Each scene shows the same named points in several views. A view is turned or mirrored, shifted and resized as a whole, has a little noise and may leave points out.

Scene 1
View 1
z450: 14 -14 -12 6 11 8 -13 27 18 6 10 24 -9 10 -8 -1 33 -12 -35 -12 -10 -17 -7 -5 -17
z650: 18 -37 -13 43 31 -10 15 19 3 2 -27 21 11 -29 26 1 -5 3 -27 -7 -33 -2 -21 12 -31
z316: 24 -13 -4 -2 3 -4 -3 10 -4 -7 5 22 -14 10 -9 5 13 -11 -20 -2 -7 -13 5 0 -3
z136: 0 -15 -13 12 6 20 -21 45 39 24 12 27 1 12 -7 -9 56 -14 -53 -19 -20 -25 -17 -7 -35
z615: 50 -18 11 -26 24 2 -28 25 -16 -8 9 42 -28 11 -24 23 31 -26 -24 -23 11 -10 7 1 11
z309: 25 -22 -8 14 13 -12 7 6 -9 -8 -11 21 -7 -8 6 3 -2 -1 -17 2 -14 -4 -1 6 -9
z99: 7 -7 -12 5 -5 10 -10 18 21 7 11 17 -6 19 -9 -7 31 -6 -35 -2 -13 -18 -1 -10 -18
z205: 33 -14 -1 -1 6 -22 11 -15 -30 -24 -8 16 -19 7 -6 10 -16 -6 4 15 -2 -1 15 4 14
z622: 28 -12 -2 -21 9 11 -29 30 10 5 17 30 -21 21 -27 7 44 -22 -36 -17 4 -21 4 -5 -3
z265: -21 9 -19 8 -32 10 -8 9 40 13 27 1 -1 41 -16 -25 38 -2 -36 15 -14 -28 1 -22 -17
z797: 16 -26 -13 34 19 -13 14 8 0 -2 -22 19 9 -19 20 -3 -8 4 -24 3 -30 -6 -10 7 -25
z232: -7 -8 -14 10 -6 12 -11 25 35 16 14 14 0 21 -9 -15 40 -6 -41 -3 -16 -24 -9 -13 -27
z234: 18 -8 -3 -10 -1 13 -23 26 18 10 21 29 -15 24 -23 -1 47 -17 -38 -14 -2 -24 2 -11 -9
z346: 15 -3 -9 7 -7 -11 10 -5 -5 -12 4 10 -8 15 -5 -4 -1 -2 -12 16 -10 -9 7 -5 -1
z159: 32 -9 2 -10 2 -14 0 -9 -22 -20 3 19 -19 17 -13 9 -2 -9 -4 11 1 -6 17 -3 13
z350: -4 -1 -13 6 -12 16 -17 27 35 14 21 18 -4 31 -16 -12 48 -11 -43 -6 -10 -26 -5 -16 -19
z212: 2 -18 -20 37 6 -7 16 6 13 0 -13 9 10 -6 19 -14 -3 7 -23 11 -32 -8 -11 2 -25
z972: 59 -21 12 -28 26 -3 -19 16 -30 -13 4 40 -31 7 -21 29 19 -25 -15 -18 13 -6 12 4 16
z587: 9 -8 -11 2 -1 13 -18 28 24 11 14 24 -7 20 -15 -5 42 -13 -38 -11 -10 -20 -3 -9 -15
z810: 12 -18 -9 8 8 8 -16 29 20 11 9 28 -4 7 -8 -2 37 -11 -42 -13 -13 -18 -10 -4 -21
z773: 5 -26 -17 40 14 -7 16 12 11 2 -21 15 14 -20 22 -8 -7 7 -27 0 -33 -7 -15 6 -31
View 2
z234: -21 -10 23 0 31 13 17 0 -12 17 28 17 7 13 -5 17 15 -16 8 -3 -7 25 -23 -8 13
z350: -29 -17 26 -9 23 14 22 -2 -19 14 28 30 11 17 -1 -5 0 -24 18 -5 -4 28 -26 -8 14
z265: -34 -20 26 -21 16 5 23 -6 -14 16 20 45 8 11 -16 -21 -16 -37 24 -4 -5 23 -23 0 23
z212: -24 -14 -2 -23 4 11 20 3 -10 -26 9 9 -8 -6 24 -31 -17 2 -1 -9 -15 1 -10 14 29
z136: -28 -21 27 -4 23 24 25 9 -30 8 36 16 18 20 21 -8 3 -7 17 -7 1 35 -29 -11 13
z99: -23 -12 15 -11 20 11 18 0 -13 4 19 21 5 7 2 -3 2 -15 10 -6 -7 20 -17 1 17
z346: -19 -4 0 -16 15 -3 16 -8 2 -9 2 17 -11 -9 -8 0 -4 -14 -1 -6 -18 -2 -5 13 24
z615: -5 0 8 15 41 12 11 1 -2 9 17 -8 -1 5 -4 51 33 3 -12 -5 -16 13 -14 -5 3
z587: -28 -15 23 -8 23 16 23 1 -19 10 29 24 11 17 3 -3 2 -19 15 -6 -3 27 -26 -8 16
z205: -9 2 -12 -11 20 -7 6 -8 12 -14 -7 3 -20 -15 -12 17 6 -4 -17 -6 -24 -13 2 20 19
z316: -17 -5 4 -6 23 4 15 -3 -3 -4 9 10 -6 -1 -1 14 9 -4 -3 -6 -16 6 -10 6 16
z972: -5 5 2 13 39 8 8 0 4 6 12 -10 -8 -2 -6 53 33 5 -16 -4 -20 8 -8 2 4
z232: -29 -17 22 -10 17 18 22 1 -22 7 27 24 11 14 7 -11 -5 -21 16 -7 -3 25 -23 -4 17
z159: -12 3 -5 -6 25 -5 8 -6 10 -3 -2 8 -16 -9 -17 22 12 -9 -11 -1 -24 -4 -4 14 18
z450: -22 -12 15 -3 25 16 18 3 -15 3 23 12 7 10 12 5 8 -5 6 -6 -8 21 -21 -4 13
z650: -18 -14 -9 -12 6 20 21 9 -17 -35 15 -10 -8 -5 48 -23 -5 25 -12 -14 -13 2 -8 15 24
z810: -23 -14 18 -3 22 16 21 4 -18 1 26 12 7 11 14 0 7 -5 9 -8 -8 24 -24 -3 16
z773: -24 -16 0 -21 4 12 21 3 -14 -25 10 12 -6 -4 27 -34 -17 4 2 -9 -11 4 -10 14 29
z309: -15 -4 -5 -10 17 8 15 0 -2 -20 6 1 -11 -8 14 2 1 5 -11 -9 -19 -1 -5 13 20
View 3
z346: -7 -6 10 1 -5 14 24 -10 6 39 7 16 -25 -18 -3 -17 2 -10 -6 16 -4 5 -15 -1 0
z587: -23 -12 -3 24 1 -9 -3 -20 4 3 -21 16 3 -12 4 2 -3 -11 12 -16 2 -4 9 -8 -15
z810: -16 -6 -1 22 -9 2 -1 -15 5 6 -10 14 -3 -13 5 2 -4 -5 -1 -13 -1 -11 7 -9 -11
z205: 0 2 20 -12 -4 24 21 -6 6 30 14 11 -27 -4 -5 -19 13 -6 -17 17 10 -2 -17 0 7
z265: -29 -23 -4 18 13 -17 4 -25 4 19 -24 25 0 -17 4 -8 3 -21 27 -5 -5 12 -3 3 -24
z450: -14 -4 1 17 -9 4 0 -11 3 6 -9 12 -4 -9 1 2 -1 -7 -1 -12 1 -10 7 -10 -8
z136: -25 -10 -9 33 -11 -8 -6 -20 5 -3 -20 14 6 -14 5 9 -11 -5 7 -23 -7 -11 18 -11 -19
z773: -7 -12 -1 31 -26 11 25 -7 8 36 7 12 -21 -36 4 -7 -19 -2 -14 7 -17 -10 2 -13 -7
z650: -1 -7 0 32 -35 18 23 -2 6 29 13 7 -23 -32 2 0 -22 4 -24 3 -18 -21 7 -19 -3
z797: -3 -7 5 22 -24 17 24 -5 6 32 12 11 -23 -28 1 -7 -13 -1 -18 8 -12 -11 0 -12 -1
z615: -3 17 14 -10 -5 20 -7 -7 1 -11 -1 6 -6 19 -2 4 18 1 -17 -14 20 -18 5 -8 6
z316: -10 0 9 2 -5 13 9 -11 3 13 -2 14 -13 -5 -2 -6 5 -6 -7 -1 6 -6 -3 -5 0
z622: -16 5 6 3 1 4 -10 -14 2 -9 -14 14 2 8 0 4 12 -5 0 -19 13 -11 8 -5 -5
z972: 1 19 19 -15 -6 25 -5 -5 3 -5 4 7 -11 18 -8 0 19 1 -22 -8 20 -15 -1 -5 13
z212: -10 -14 0 26 -19 7 26 -9 7 39 5 16 -21 -34 3 -9 -15 -7 -9 10 -15 -3 -3 -11 -9
z234: -17 -1 3 9 3 -2 -9 -17 4 -3 -17 14 1 2 0 0 8 -8 6 -17 9 -7 7 -4 -11
z159: -5 4 17 -15 1 20 13 -9 4 21 4 13 -21 1 -6 -15 18 -7 -11 10 13 0 -14 1 7
z350: -26 -13 -2 22 5 -11 -4 -22 5 6 -22 19 2 -12 5 1 1 -14 15 -14 0 -1 7 -4 -17
z309: -3 -2 10 8 -16 18 17 -6 6 25 8 11 -22 -16 0 -9 -3 -2 -16 7 -2 -10 -5 -8 2
z232: -25 -14 -5 25 -2 -9 0 -21 5 9 -19 18 0 -18 5 1 -7 -11 12 -13 -5 -2 7 -7 -17
View 4
z309: -34 14 -8 -24 0 -16 16 2 -1 14 -10 0 -24 0 -7 10 -4 3 9 -10 -26 12 26 13 10
z587: -10 41 -11 -28 -26 6 7 -30 0 5 38 -11 18 8 -20 4 -24 2 0 24 0 6 14 -2 -2
z615: -6 36 -23 -39 2 -29 23 -26 7 7 12 -4 -2 -20 31 -2 -39 20 9 -24 -35 44 -7 -17 4
z265: -6 17 -5 -22 -32 19 3 -25 -4 -1 50 -18 17 32 -44 10 -18 -2 10 36 0 -10 8 -11 19
z650: -55 35 -1 -16 -4 -15 8 7 1 27 -18 0 -26 -8 -12 7 13 -4 -8 -2 -17 3 52 37 -15
z205: -23 -9 -10 -27 9 -25 23 11 -3 7 -12 -1 -30 9 -7 14 -10 9 26 -19 -41 19 6 -7 35
z797: -46 22 -1 -17 -7 -13 10 8 1 19 -16 -1 -26 -1 -16 9 7 -3 0 -6 -22 4 40 26 -1
z773: -50 26 1 -15 -11 -5 6 6 -2 22 -7 -4 -21 6 -23 12 13 -6 -2 6 -11 -6 49 30 -5
z212: -44 18 1 -16 -13 -2 4 6 -4 16 -1 -4 -21 12 -29 13 8 -6 3 7 -12 -7 42 23 4
z232: -16 36 -7 -25 -30 9 4 -27 -1 7 39 -9 17 12 -25 8 -17 0 0 25 0 -2 16 2 -3
z234: -3 38 -16 -31 -20 -3 14 -35 3 3 38 -12 16 1 -3 2 -34 8 6 11 -12 19 1 -13 2
z350: -8 38 -10 -28 -29 9 5 -32 2 4 44 -13 18 12 -22 6 -27 3 2 29 0 5 12 -7 0
z346: -23 -1 -10 -26 -8 -7 16 2 -5 4 7 -4 -16 16 -23 11 -7 3 20 2 -24 7 11 -3 27
z136: -16 60 -9 -27 -32 6 3 -37 4 13 38 -11 23 0 -10 1 -21 0 -11 28 5 7 26 5 -24
z99: -15 30 -11 -28 -19 0 7 -20 2 8 28 -10 6 8 -19 5 -19 3 7 17 -10 8 15 -3 4
z622: 0 40 -20 -34 -14 -11 16 -35 5 2 32 -10 12 -6 10 2 -41 14 7 3 -17 26 -5 -17 1
z810: -18 42 -12 -26 -23 -4 9 -24 5 11 24 -9 7 0 -9 4 -20 4 -3 12 -7 10 19 4 -10

In a view up to two points have been moved. Name them for each view, in the order of its rows, or write -.
view 1 -> z587
view 2 -> z773
view 3 -> z346
view 4 -> -
